Points, in no order, along strands that fork and pass close to each other.
In the rows, zero is written as 128.
Points whose rows are less than 85.6 apart are linked; no others are. Some points are linked to none.
topo: [170 140 114 117 123 139 147  68 198 105 135 122 165  86 108 110 153 101
 149 110 175 126 101 171 120]
gudu: [158 115 137  96 146  89 157 117 159  99  82 130 168 144 133 163 174 119
 154  75  78 154 102 114 162]
fabob: [ 96 139 143 128 137 105 153 145 174 126 100  40  87 135  85 165 111 122
 109 108 100 130  95 123 123]
rudat: [154 155 116 113 110 118 155  50 191  95 162 145 171  80 124 123 139 106
 151  98 158 142 111 160 136]
lin: [165 121 106 137  92 163 114 121 135 135 123 147  94 107 186  43 122 177
  81 174 161 133 146  78  85]
Pul: [ 89 159 147 131 109 137 154 113 137 124 147 157 101  87 117 140 116 184
 148 135 127 181  93 157  58]
feref: [ 80 119 132 122 163  83 141 139 201 119  93  86 117 197 141 117 119 160
 108 124 148 127 118 175 117]
Kunud: [160 137 135 116  81  99 154 119 101 109 193 155  95 121 114 158 110  77
 156 119 105 114 163 143 150]
zol: [173 100 132  73 125 109  93 138 128 133 141  96 138 138 101 130 140  80
 109 116 137  51 155 171 159]
kalu: [112 128 141 132 171 113  98 154 177 114 100 106 125 168 172 136 120 146
 126 122 161  91 136 194 141]
pimo: [119 144 129 141 133  79 126 131 133 120  77 134 144 124 195 159 169 154
 149  92  51 135  89 122 126]
pepi: [156  96 154  98  98 133  89 143 122 119 140 112  85  91 166 158 157  90
  94 100 122  91 117 161 153]
nub: [100  97  77 102 155 147 156 109 159 157  81 125  97  98 165 128  78 103
 107 210 128 129 153 132 152]
fanaz: [133 138 114 134 157 137 113 109 174 130  84  81 161 146  99 123 156 127
 151 130 176  99 102 170 110]
vira: [105 122 144 132 161 107  93 135 186  99 126 111 124 178 173 117  93 148
 107 123 150 112 137 186 149]
Duna: [176  83 155  61 115  98 118 141 136 125 131 110 131 123 147 110 160 102
 136 115  97  70 123 174 147]
kat: [117  73 107 141 141 159 138 141 126 147 118 208 124 152 157 137 137 131
  97 143 166 185 136  77 132]
pem: [113 112 119 139 112 176  83 104  73 129 187  98 143 130 148  77 109 104
  94 146 107 133 106 110 165]
toka: [147 114  84 157  95 165 114 139 112 121 102 124  88  75 176  69 102 144
 116 195 137 132 156 100 149]
magu: [ 94 149 145 125 123 153 155 141 138 152 151 164  93  71 125 139 111 149
 142 144 132 148 102 146  41]
Buzo: [140 116 138 147 112 198 121 151  39 163 168 106 109 167 153  56 126 134
 118 158 117 113 113  83 125]
buf: [167 103 146  61 124 105 113 150 145 133 134  93 118 115 117 125 143  93
 127 117 117  75 129 180 157]
bofa: [167 149 156 142 112 122  87 125 126 128 145 133  63 109 164 173 119 103
 114 122 111 108 131 148 125]
zibo: [ 98 153 129 154 157 107 134 127 181 129 100  56 107 163  85 154  99 137
 106 121 109 127  97 124 111]
tesel: [124 158 149 124 119 125 162 138 103 113 171 151 185 128  53  67 123 162
 166 124 160 146 162 120  98]
muz: [149 121 155 100 127  85  99 185  86 107 117 167 121 135  68 158 131 144
 126 128 116 169 195 131 154]
nupo: [132 153 118 147 118  83 102 144  85 130 148 167 159 144  72  91 137 156
 133 155 135 151 177 148 102]
Sife: [ 92 141 158 107 152  67 107 131 188 139 130  77  96 166 144 109 113 145
  53 122 109 127 112 155 115]
fes: [126  96  91 148 108 178 110 172  67 115 174 120 120 197 138 135 143 101
 122  93 150 105 130 116 177]
ter: [156 165 152 130 151 114  81 142 143 144 129 106  91 115 160 161 110 108
 121 122 112 104 123 169 147]
dage: [ 96 111  97 110 109  85 179 166 162 116 149  74  96 146 105 129 108 109
  80  92 100  86 114 125 126]
reve: [100 160 170 139 148 136 126 118 129 151 128 169 143  95 118 105 101 191
 181 182 136 190 120 145  84]
nupan: [ 98 125 132 125 127 163 155 156 137 149 148 178 102  65 122 129 105 128
 135 151 145 142 117 128  58]
mipe: [119  73 142 140 148 150 140 125 122 154 127 208 130 180 135 145 123 120
 116 143 175 164 148  75 135]
mamo: [153 146 140 109 145  96  87 202  77 125  93 168 135 111  72 161 157 137
 132 126 116 150 194 141 135]
napi: [141 180 110 128  95 104 147  44 155  94 166 130 190  91 120 122 136 115
 145  88 154 129 132 126 120]
rega: [ 88  98  78 146 152 117 199 109 188 111 111 108 114 185 142 106  91 142
 137 144 118 132  91 150  98]
Domib: [126 160 127 156 118 176 162  80 162 111 147 147 133  53 143 162 114 111
 170 115 144 165  87 132 110]
bodu: [186 144 102 105 127 103 158 102 141 113  89 108 135 136 106 164 173 126
 162 112  90 150 100 146 171]
mifo: [155 118 132 114 107 106 123  91 190 122  69  95 149 126 150 102 207 135
 146 115 157 115  86 166 111]
vevir: [138 123 143 151 114  87 108 114  72 143 173 171 105 132  67 134 129 120
 125 169 113 195 149 140 142]
bul: [139 130 150 141 113 161 113 133  85 166 183 157  83 134  98 169 138  85
  93 111 146 140 113  92 113]
dete: [100 150 181 133 152 155 149 115 164 160 108 175 122 104 140 133  84 170
 159 162 156 145 138 103  43]
neles: [156  76 145 102  80 147  99 136  95 122 140 121  74 120 162 166 179  87
  97  93 128  90 115 142 136]
nuz: [123 191 125 138 102  93 129  58 146  88 157 117 196  81 101 134 131 118
 121  78 152 132 159 114 119]
foza: [ 95 125 136 139 114  97 117 119 112  95  71 105 192  55 120 183 179 108
 116  83  98 128 133 116 118]
rumo: [143 133 119 130 139 158  77 131 105 119 189 121 145 112 130  92  77 100
  93 126 111 138 129  90 191]
buk: [143 122 102 135 118 153 122 147 135 157 121 186 117  91 163  85 117 153
  70 150 151 144 142  50  95]
ketel: [109 124 124 119 163  99 126  94 170 130 162 108 130 175 136  86  68 145
  97 152 109 125 114 159 122]
vor: [ 97 127 131 125 174 102 120 140 187 131  71  79 130 182 134 131 133 155
 127 129 156 106 120 177 122]
zuses: [160 182  84 149 138 142 122  80 130 145 117 117 176 112 112 134 161  99
 169 127 142 106 106 148 121]
Pif: [130 186  68 161 116 112 168 112  81 114 141 138 148 111 112 163 131 100
 189 121  98 135 143 124 155]
gakes: [128 151 115 141 174 140 107 133 164 136 100 103 159 159 128 133 115 132
 159 129 161  86 126 168 128]
Bifiv: [ 88 120 136 105 127  93 167 169 172 127 122  53  86 133  96 145 114 116
  92  98 106 104 102 124 127]
mozo: [112 147 119 120 103  90 169 139 101  88 109 127 153 131 119 196 135 128
 165  79  82 128 166 114 159]
Raz: [154 171 137 160 156 127  87 129 139 135 127 134 107 137 166 159 106 109
 143 129 134  82 147 162 120]
ket: [124 142 122 125  90  74 145 152  91  96 128 150 111 126 113 179 115 154
 142 111  71 142 168 125 128]
zefo: [129 103 119 123  96 172 116 178  67 144 145 127  73 180 144 176 177 112
 101  92 150  95 118 124 128]
Seni: [ 89 147 115 157 166 102 151 110 181 123 110  75 121 187 101 130  90 155
 112 125 118 118 104 127 108]
Moru: [123 108 109 160 117 193 116 166  35 141 173 109 109 170 153  80 127 126
 122 145 106 123 106 101 137]
zela: [146 182 110 129  95 166 135 128 141 137 135 112 114  73 171  52  89 180
 145 163 149 109 143  76 140]
Nufen: [124  76 178  71 124 109 154 163 161 125 101  61  97 131  97 112 145 106
 134 113  92  99  98 153 118]
bitil: [168 115 140 112  68 126 136 117  99 123 193 155  89 114 116 162 127  62
 135 107 134 101 153 133 142]
mebap: [142 178 106 169 114 114 133 107 114 136 128 143 127 131 150 148 128 117
 179 136 124  80 140 153  87]
zavo: [106  91 193 178 153 129 101  95  72 169 147 175 154 154 118 130 140 110
 160 178 171 156 155 122 149]
nozel: [155  99 111 103 131 114  70 132 114 131 144 101 149 167  86 130 139  74
  93 120 153  59 163 157 169]
mifov: [188 147 103 106 146 121 150 107 141 123  93  95 118 132  77 159 152 112
 164 126 106 146  99 161 165]
sep: [128 152 113 184 126 109 154 125  73 142 149 165 146 113  70  99 110 106
 174 169 110 117 167 104  85]
mun: [102 164 128 172  97 132 149  86 152  74 129 150 127  87 107 164 112 172
 150 124 132 206 104 134  89]
vugos: [146 138 136 124 119  79  99 167  79 110 149 167 120 143  58 148 126 145
 122 140 109 189 183 139 160]
peb: [112  89  97 138 133 157 130 143 113 165 116 200 129 128 159 115 147 146
  77 156 151 185 129  67 131]
puzad: [118 120 106 133 115 181 118 199  61 153 171 137  91 183 134 137 156 125
  88  96 140 120 108 108 125]
Boref: [127 111 176 106 125 122  54 143 143 126 118  88  79 103 184 136 159 114
  58 101 119 105 110 163 147]
bobub: [136 129  99 163 160 151 116  92 173 106  87  74 173 130  52 117 126 107
 127 129 167  99 115 131 100]
Leb: [ 94 136 140 153 118  72 122 132 124 114  76 131 143 126 189 154 174 164
 144  85  58 111 108 117  96]
Vupam: [ 85 115  70 124 145 160 122 156 141 112 115 122 154  94 182  76  94 163
 123 152 117 128 105 149 148]
rusen: [132 135 125 130  96  70 124 148  87 104 147 159  95 136  80 156 113 150
 123 136  88 166 173 132 129]
Guke: [ 97 146 165 119 136 139 131 142 122 148 156 173 132  68 111 100 104 170
 161 176 126 186 116 152  97]
ketu: [125 128 176 149 141 148 115 111  90 187 176 166 106 161 103 160 126 104
 102 140 151 152 121  81 108]
leruz: [112 146 159 106 138 138 138 162 115 128 168 174 153  77  98  88 116 171
 169 149 139 199 132 156 132]
Kigir: [156 104 131 125  82 156 117 130  89 127 182 142 103 141 113 160 151  53
 122  95 167  83 145 117 145]
nobol: [135 170 119 127 195 141  93 146 138 139 148 111 145 132  99 127  63 121
 127 134 107 122 128 130 166]
gude: [137  75 162  70 119  96 147 157 143 128 106  61 116 143  97 102 148 101
 127 121 104  67 124 162 110]
mal: [168 111  88 166 103 167 137 119 104 164 105 149  79 117 154  79 156 152
  94 193 164 164 138  76 138]
zizal: [115 171 101 150  94  78 142 130  90 110 116 136 120 126 131 168 136 157
 154 116  76 123 155 124 106]
mavif: [134  86 151  93 113 133  71 149 128 122 123  91  92 103 170 145 164  94
  65 102 121 102 110 168 160]
perik: [106 159 126 166  97 149 162  74 155  89 145 144 122  68 134 164 112 142
 164 118 127 186  95 139  99]
nibi: [153  62 148  94  58 125 131 112  78 113 144 148  83 139 157 158 186  97
 112  99 114  95 118 134 105]
Vitug: [114  69 173 178 127 133 106 112  75 149 139 183 173 126 125  97 152 110
 164 177 183 144 165 137 156]
beto: [104 131  86 126 140 178 119 179 142 112 119 126 151  87 180 101  96 155
 128 112 134 116 111 114 142]
Kozo: [141 130 135 150 105 100 135 119  81 134 183 175  86 124  73 154 108  94
 129 156 105 172 153 130 123]
dotap: [ 91 165 138 153 113 132 145 107 139 100 132 148 115 102 108 150 119 197
 151 137 125 205 101 143  70]
Fof: [124 107  77 117 141 149 135 142 133 104 111 127 160 125 155  72  79 139
 163 164 133 116 163 113 184]
rer: [132  85  93 121 128 151 125 124 135  94 115 134 131 124 173  77  74 128
 158 172 132 131 166 125 184]
Mogo: [151  82 167 126 102 195 151 109  95 119 139 116  84 167 160  81 104 138
 144 163 156 150 130  86 156]
puv: [151 140 129 149 100 105 152 129  87 117 187 166  85 110  91 156  96  74
 158 137 103 145 163 133 131]
pelef: [137 176 101 127 107  74 121  76 144 114 103 118 192  75 122 148 179 120
  97  82 114 132 130 109 121]
vifu: [117  91  83 129 117 165  89 143  83 112 185 112 147 142 123 113 120  94
  97 109 135 124 111 123 194]
dero: [ 91 105 202 138 162 142 122 114 100 190 154 177 143 186 134 146 132 120
 132 146 168 153 137  90 132]
tonu: [129  90  82 142 106 162 122 126 112 113 105 126 102  90 177  86  89 121
 137 200 136 145 159 120 183]
fev: [131 119 135 122 127 110 119 118 187 134  55  80 131 143 147 117 192 138
 157 128 169 107  93 184 109]
Non: [111 105 145 117 147  87 145 123 143  96  75 132 179 125 143 197 172 104
 152  65  82 140 116 120 150]
gesor: [141 155 115 125  84  91 136  64 161 115 115 111 179 106 163 126 192 145
 136  89 141 106 103 138 114]
pud: [172  78 145 141 115 181 152 114 109 122 133 149  86 171 154  87 112 144
 137 165 156 170 139  69 163]
kov: [ 62 114  72 129 161 143 148 152 175 122 103 100 153 117 149  92 122 170
 110 138 129 148  78 168 118]
guzep: [ 88 134 149 146  91  83 128 115 135 104  76 123 171 120 178 147 185 164
 131  75  99 102 122 108  83]
riki: [143 140 172 141 116 147  54 124 132 117 154 110  79 141 172 149 132 121
  68  94 146 107 117 134 126]
boses: [127 145 126 104 171 136 134 159 152 128 140  73 112 132  51 154  87 110
 127 117 114 119 116 149 158]
rotiz: [161 185  94 147 154 135 120 110 125 149 102 106 141 120 108 162 147 111
 176 136 117 120 100 162 142]
gitas: [159 110 163  81 151  89 160 123 167 106 105 119 163 166 137 145 167 129
 156  65  76 140  95 119 153]
tapet: [132  61 149  78  52 111 134 110  78 114 161 154  97 151 125 155 178 120
 103 107 103 122 129 120 105]
lapi: [131 106 148 165 134 121 113 106 111 147 138 197 116 160 106 139 115  93
 135 167 163 132 163 125  83]
Vuben: [ 98 131  73 115 123 154 126 119 133 152  97  95 131  66 178  69  90 151
 125 199 124 119 136 134 141]
rog: [137 113 113 135 117 172  86 154  95 110 191 124 130 126 122 136 119  80
  92  92 146 114 127 114 184]
bipu: [153  99 177 104 134 175 161 134  96 165 171 164 108 198 167  75 131 161
 127 136 148 154 123  80 137]
Mut: [155 135 167 141 113 149  72 118 119 133 158 131  59 131 154 181 133 100
  84 110 137 116 118 129 108]
pezu: [114 155  90 123 109 159 120 124 138 140 115  92 133  64 179  54  92 169
 136 182 134 113 133 112 138]
vugi: [114  80 156 153 150 137 123 112 120 159 133 203 136 168 120 144 119  96
 128 160 179 148 158  95 104]
tude: [132 124 164 170 128 100  91 106  68 158 173 170 129 137  85 129 138 117
 131 178 128 195 142 144 153]
mibog: [ 96  76 153 139 149 147 168 135  95 174 131 193 138 168 170 135 139 152
 126 151 166 174 149  70 186]
vepas: [163 140 114 123  98  94 136  74 182 121 100 105 169 116 151 108 204 140
 140 104 151 112  95 154 113]
faz: [136  95  99 116 127 133  72 135 106 121 162 107 158 177  98 126 132  78
  94 107 161  83 151 140 188]
feke: [168 155  89 159 157 142 109  87 157 120  90  84 161 116  56 122 150 106
 135 142 148 113 102 147 107]
nif: [164 166 123 109 126 119 135 136 120 134 153 134  96 104 137 167 117  88
 169 117  98 111 134 164 166]
vun: [105  79 146 153 123 111 103 113  91 143 147 190 158 137 112 103 146 115
 148 182 176 150 164 163 116]
falu: [139 157 117 137 186 142  86 132 137 123 137 128 162 145 131 104  64 127
 143 144 115 109 151 104 168]
rek: [144 134 139 115 140  82 135 129 149 123  76 123 132 125 181 149 175 145
 155  95  54 149  75 134 150]
von: [143 118 116 145  95 172 105 116 129 118 110 123 100  94 201  43 102 163
  98 189 155 115 147 109  92]
pof: [155 133 132 116 124 151  89 156 117 123 183 126 108 103 125 156 108  69
 108 101 130 102 131 143 176]
poga: [ 82 131 159 150 112 106 112 140 101  99  63 106 166  93 122 170 170 153
 131  84  85 110 131 109  72]
vivu: [115  73  93 104 120  73 137 145 146 110 127  88 121 183  94 129 124  98
  65 110 120  71 152 138 128]
Bami: [105  96  99 119 166 126 193  96 187 125 119 121 112 169 152  99  73 127
 137 164 112 124 103 156  98]
govon: [ 91 115  66 114 139 148 145 113 145 163  84 104 116  75 162  97  88 126
 116 218 127 119 145 140 141]
dovi: [106 194 122 153  92 106 123  81 114  88 151 105 193  80  87 145 135 121
 122  83 144 137 155 101 116]
mis: [155 156  78 124 126  94 154 102 127 118  93 124 163 117 128 177 179 125
 147  95  90 146 116 132 165]
sem: [154 133 153 150 115 135 112 119 101 148 180 162  71 119 103 177 106  77
 111 132 126 138 130 112 112]
guneb: [180 175  70 130 118  86 126  71 152 117 109 118 179  87 104 129 182 117
 109 103 112 135 112 127 129]
nuni: [124 147 100 128 190 140 111 123 144 122 111 114 179 166 118  96  72 148
 148 152 125 108 143 109 156]
Bel: [163 137 107 123 130 135 126  81 182 118 105  99 170 108 103 109 173 112
 147 120 189 105  99 169 111]
Kob: [120 149 121 137  90  82 129  86 151 118  89 117 180 117 176 137 195 161
 133  84 110 107 106 117 109]
piri: [178 137 117 122 144 135 152 108 148 102  93  72 110 128  48 162 136 100
 162 129 118 139 103 155 157]
Vikim: [115 191  65 165 102 106 154 108  79 115 137 123 168 109 101 162 146 112
 161 104 102 141 145 118 141]
mulup: [119 142 116 128 116 180 154 119 166 121 137 126 142  72 152 147 144 114
 169  99 172 113  80 160 113]
sufa: [128 135 119 132 134 170 112 178  61 178 183 149 101 185 144 105 149 141
  81 113 126 124 106  93 104]
suru: [127 156  95 120 112  91 164 115 111  99 107 126 165 121 129 191 156 122
 156  85  85 140 138 118 168]
Rus: [133 109 168 127 132 185 116 125 128 122 160 163  94 213 162 130 124 151
  98  99 172 150 115 106 112]
Vud: [167 145 134 102 126 133 120 145 123 134 169 125 103 101 124 162 111  76
 145 111 124  99 137 167 171]
nipi: [141  94 175  67 141 103 121 165 160 137 101  80  89 108 129 125 145 114
 114 125  90 114  95 174 142]
bira: [168 104 105 155 116 175 154 128  93 171 105 156  68 134 152  99 152 154
 115 195 155 182 128  80 162]
Mog: [100 139 119 132 169  98 148 105 178 127 139  97 133 187 118  99  70 153
 113 144 106 121 110 142 110]
nis: [194 166  68 142 132 115 120  71 147 115 109 101 157  93  72 110 169 104
 123 128 129 127 103 150 112]
zir: [107 112 125 122 141 131 126 149 194 129  73  87 130 131 148 128 177 137
 144 113 186 103  90 194 122]
Luro: [143 155 122 196 147 128 142 127  85 150 140 171 129 111 101 131  90  78
 172 162 109 105 169  92  97]
git: [126 135 105 142 155 161 122 141 157 126 110 131 162 130 158 133 123 112
 171 112 169  70 124 158 125]
tezom: [112 161 170 130 148 163 150 126 163 157 111 169 119  96 150 129  78 162
 136 141 155 135 137  71  60]
Raf: [132 131 167 113 132 178 129 140  95 171 189 165 113 210 163  83 133 153
 104 112 150 140 113  88 105]
tagor: [ 76 134 166 150  99  94 112 109 128  94  76 109 178  92 147 156 181 151
 122  76 107 102 126 100  75]
palaf: [132  73 163  69  61  94 126 118  83 105 166 158 102 146 108 158 159 138
  95 112  96 155 140 118 119]
tudiz: [125  82 112 108 162 144 201  96 186 137 112 127  89 148 155 110  64 102
 128 176 114 112 121 134 103]
Ganit: [104 118 122 129 136  91 139 117 130 101  66 129 193  85 133 191 181  99
 128  72  91 133 126 116 138]
Nar: [ 71 113  88 124 162 147 139 165 190 117  98  91 152 121 136 118 136 160
 112 115 159 138  76 172 127]
sirus: [ 85 123 154 143 128 100 119 165  97  96  65 126 147 110 124 180 157 160
 133  91  68 119 135 116  83]
Zorov: [129 168 118 116 196 138 109 150 145 139 135  90 133 134  71 147  83 118
 128 131 113 121 115 141 163]
para: [123 115 132 149 117  92 110 121  93 134 152 192 160 144  93  81 135 134
 147 172 152 141 176 162 103]
Bona: [ 68 105  88 135 157 109 170 135 197 111 104 100 130 189 135 116 112 160
 119 127 142 135  98 170 113]
Nor: [113 154 125 116 157 186 110 114 182 127 107 101 175  61 140 112  95 163
 120 121 144 156  86  93 147]
vavo: [150 172 114 161 141 127 110 117 130 150 118 130 128 133 163 154 128 112
 178 129 136  72 132 166 116]
vedi: [119 119 119  88 139 114 151 163 155 120 147  71 114 141  54 138  95 109
 106 106 125  92 124 147 145]
vus: [127  86 180 117 102 207 145 112  79 134 153 105  94 170 165  74 109 132
 136 161 153 127 132  98 129]
puz: [148 182 127 131 101 164 147 132 157 134 130 130 116  85 174  70  80 193
 132 138 145 118 146  51 115]
Malub: [161 119 149 108 147  98 128 134 163 124  74  92 112 132 146 124 179 131
 154 119  63 163  60 148 141]
Viko: [133 173 119 133 128  90  93 174  81 135 128 154 160 131  67 110 150 171
 127 130 139 141 179 136 101]
povap: [ 75 110  69 121 161 147 148 134 152 131 101 107 147 105 167  84 100 165
 110 171 105 144  87 163 118]
gok: [129 107 108 144 121 150 130 122 109 181 111 186 125 123 180  92 163 163
  75 169 155 179 129  64 126]
kipil: [126 161 158 117 131 155 152 137 171 155 118 170 119 101 162 105  78 179
 122 144 156 127 153  53  80]
Gaz: [131  80 196  75 105  86 116 155  97  79 136 160 124 145  87 159 117 138
 112  97  93 126 183 117 121]
Nus: [164 184 105 131 143 119 137 120 123 145 121 121 117 112 131 171 137 110
 182 128  96 121 112 165 163]
kofol: [121 171  98 176 122 101 147 143  59 124 153 158 149 124  58 102 114 128
 167 155 101 139 171 118 100]
zoli: [107 141 154 125 162  98  72 123 170 119 148 100 120 157 163 113  88 148
  80 119 134 117 133 172 147]
pobu: [175 105 163  55 125  90 152 132 142 124 129 112 138 136 151 113 156 117
 161  91  75 100 100 158 155]
dazer: [114 154 121 127 103  90 170 143  82  79 123 123 144 138  91 188 120 123
 173  92 103 131 188 112 161]
zeg: [122  88 177  91 108  83 129 163 105  74 121 161 114 137 110 173 110 149
 120  91  67 133 167 119 119]
fesiz: [140 138 180 130 135 124  48 127 155 118 134  99  87 130 183 144 122 129
  70 109 132  99 126 159 139]
Gabot: [145 102 176 121 115 203 139 135  72 157 166 113  99 186 162  49 123 147
 127 160 136 114 120  95 113]
vak: [136  95 175 106 146 155 175 129 102 185 170 184 122 189 175  91 130 160
 129 144 144 155 134  76 162]
siro: [140 133 143 171 126  97 108 100 101 152 153 182 100 149 103 146 113 103
 133 171 128 142 158 132  76]
Reg: [139 140 160 122 154  99 102 123 164 149  54  68 107 141 141 131 166 139
 147 142 105 123  87 166 120]
Zabe: [116 161 121 137 139 190 121 163 154 128 122 126 141  74 185 110  90 165
 128 112 140 116 105  84 112]
Gudas: [143 181 101 183 142 132 156 130  82 135 150 160 123 100 107 145  96  69
 193 148  94 112 159 108 134]
favon: [142 103 177  82 144 100 123 159 160 135  91  77  84 115 142 113 166 125
 142 124  70 140  75 165 132]
muneg: [128 118  98 135 130 169 133 178 138 139 127 187 119  79 155 111  99 140
  94 133 148 129 138  72  85]
gamuz: [161 130 142  96 137 132 169 118 149 113 122  59 109 139  38 150 117  98
 155 114 128 106 115 152 156]
reze: [167 109  87 164  93 172 122 132 107 126 105 144  76 101 160  74 126 149
 102 186 148 157 148  78 138]
Lifat: [134 183  85 173 118 112 162 120  75 127 149 152 125 112 107 150 110  94
 189 140  90 127 149 125 136]
kanu: [ 75 105 107 126 149 129 139 151 204 106  79  86 145 147 117 123 155 146
 118 111 182 127  91 172 121]
mobo: [154 118 102 137 103 154 123 120 131 170 124 176 111 112 174  65 142 169
  70 167 162 152 140  64 100]
Gute: [102 135 164  95 156  85  93 153 175 148 111  73  94 130 132 126 119 138
  69 122 107 119 109 165 130]
zenu: [133  82 180  71  93  90 109 143  91  96 154 161 118 148  89 148 136 144
  99 109 108 159 173 117 130]
mabop: [172  81 133 137 117 176 175 124 101 153 122 159  79 168 146  97 139 154
 135 171 164 170 137  67 181]
lazaf: [147 176 134 119 140  98  81 197  73 138 105 159 151 108  75 137 160 150
 130 123 131 140 184 139 120]
luv: [129 161 135 138 127 192 139 103 176 122 135 132 142  48 149 159 121 113
 162 109 157 145  82 139 120]
Varag: [130 135 106 123 129 169 145 120 164 124 123 123 159 101 148 134 151 117
 172 106 180  87  99 168 124]
sil: [109  97  83 147 109 183 113 169  48 123 174 111 119 183 150 109 129 112
 126 123 119 125 111 116 175]
vuf: [122 153 118 133 109  90 162 167  78  82 137 140 128 141  64 167 107 130
 168 108 105 141 203 119 149]
somun: [164 109 174  64 141  87 151 132 152 119 136 115 163 156 146 108 164 127
 156  71  65 105  91 134 144]
Fim: [106 104  91 109 161 181 137 128 189 105 111 104 178 104  90 115 122 132
 122 115 176 132  88 134 130]
ged: [108 105  93 143 151 153 137 112 193  93 102  85 172 129  64 108 120 115
 112 116 183 111 105 135 104]
pel: [148 161 145 123 110 154 150 133 173 138 125 156 106 102 170  74  79 190
 118 138 161 125 160  56  92]
buzil: [109  84  92  96 167 149 179 106 176 149  88 134  94 118 160 122  68  99
 114 195 118 130 136 143 137]
vuleg: [114 152 139 131 106  81 112  91 143 110  87 107 197  55 128 162 178 110
  99  79 108 120 137 107 110]
Gozu: [107 125 126 126 132 162 146 171 142 157 137 184 115  64 137 126  97 129
 103 140 146 131 131  87  64]
revo: [116 109 158  81 143 103 101 168 157 143 118  75  89 109 120 133 133 114
  74 125 109 109 110 169 148]
Delu: [146 192  79 159 120 137 135  69 111 136 141 130 181 105 117 129 157  97
 169 121 127 113 117 131 122]
vubef: [114  86  78 122 118 149  89 135  90 107 173 112 158 174 113 121 132  81
 103 105 156 105 135 135 201]
Sol: [112 104 163 105 125  90 118 181  98  84  90 155 115 126 100 182 122 159
 126 106  70 139 169 129 109]
Nula: [125  70 115 100 129  79 100 139 140 121 108  87 130 183  98 127 138  97
  64 125 125  76 152 144 136]
Duzi: [124  89 145 116 140 143 187 138  92 181 132 185 111 168 183 113 144 162
 130 158 143 178 138  80 192]
nutaf: [115 126 101 105 161 189 128 129 183 114 112 104 182  73 108 114 110 136
 125 110 164 153  80 115 148]
konul: [142 104 111 145  98 170 101 156  74 125 172 129 118 181 116 155 150  79
 124  91 175  77 140 106 163]
zorul: [117 118 189 171 140 121 103  95  60 179 170 159 137 138  92 133 139 109
 142 180 140 181 136 127 150]
bet: [102 129 134 116 151  98  98  98 159 129 170  98 124 157 147  94  91 132
  53 140 115 129 114 173 128]
perip: [ 90  99 194 136 164 140 150 127  93 198 152 182 153 179 155 127 123 148
 135 142 160 147 152  66 166]
muvul: [122 117 181 137 155 154 118 107 106 186 166 177 128 186 121 142 117 122
 107 133 163 149 126  67 117]
vopiz: [126 165  92 162 119  94 150 165  65 105 137 151 139 128  57 137 118 140
 153 131 110 158 183 122 127]
Faf: [124 120 139  88 130 118 161 149 154 122 131  53 114 146  40 140 117 102
 132 107 125  73 130 146 135]
bom: [ 95 157 173 136 140 150 147 103 146 154 120 167 125  97 125 123  93 171
 170 169 139 175 112 127  48]
pefo: [132 130 142 125 141 173 119 162  66 182 187 161 113 199 155  74 139 154
  96 127 133 125 110  97 102]
Kores: [122 173 134 132 146 197 113 126 174 124 116 110 160  72 173 118  90 164
 135 111 147 135  91  86 131]
tukiv: [157 140 150 163 119 113 104  99 109 143 155 171  79 135 119 168 110  96
 122 148 121 129 149 133  86]
kizif: [100 118 148 125 122  91 134 175  96  87  80 137 126 122 122 190 135 155
 136  98  64 133 154 119 102]
Fom: [110 112  93 112 165 131 138 111 151 117 111 121 170 157 128  77  69 148
 158 174 125 113 146 122 160]
laz: [131  70 146  83 129  79 126 156 142 133  97  66 120 156  94 116 146  96
  97 120 113  56 141 150 111]
Nog: [132 187  94 163 101  98 140 108 103 133 125 135 131 123 153 161 141 133
 169 123  94 110 132 148 113]
kopu: [103 195  99 167  89 116 139 101  82 100 151 114 181 101  87 135 142 125
 150 103 128 129 148 104 103]
Ludag: [ 83 134 157 121 157  71 134 125 205 135 105  82  95 188 139 110 107 159
  82 125 119 124 120 155 107]

Follow the links from the first point to the second, and from the first to the third. Name the last point that the two ways share.
Nula, Kob, Gute => nipi
Bona, guzep, Nula => nipi
vira, nipi, rega => feref
favon, tapet, mifo => guzep

A fork is a point with three links. Follow the links from the first point to the second and name the forks in between, in order.
kanu, favon => guzep
govon, gude => feref nipi
Malub, Bona => nipi feref
Kob, vor => guzep nipi feref
Vuben, Gute => feref
gude, rek => nipi
bul, nupan => mobo
zeg, laz => guzep nipi
Nufen, mifo => nipi guzep
vira, Kob => feref nipi guzep

A fork is a point with three links, a tip a point with one. Leave the first point through the second and follow the links. Name the first fork or tip that comes.
Mog, ketel => feref
kanu, zir => guzep
bet, ketel => dage
tezom, dete => leruz
mulup, luv => mobo
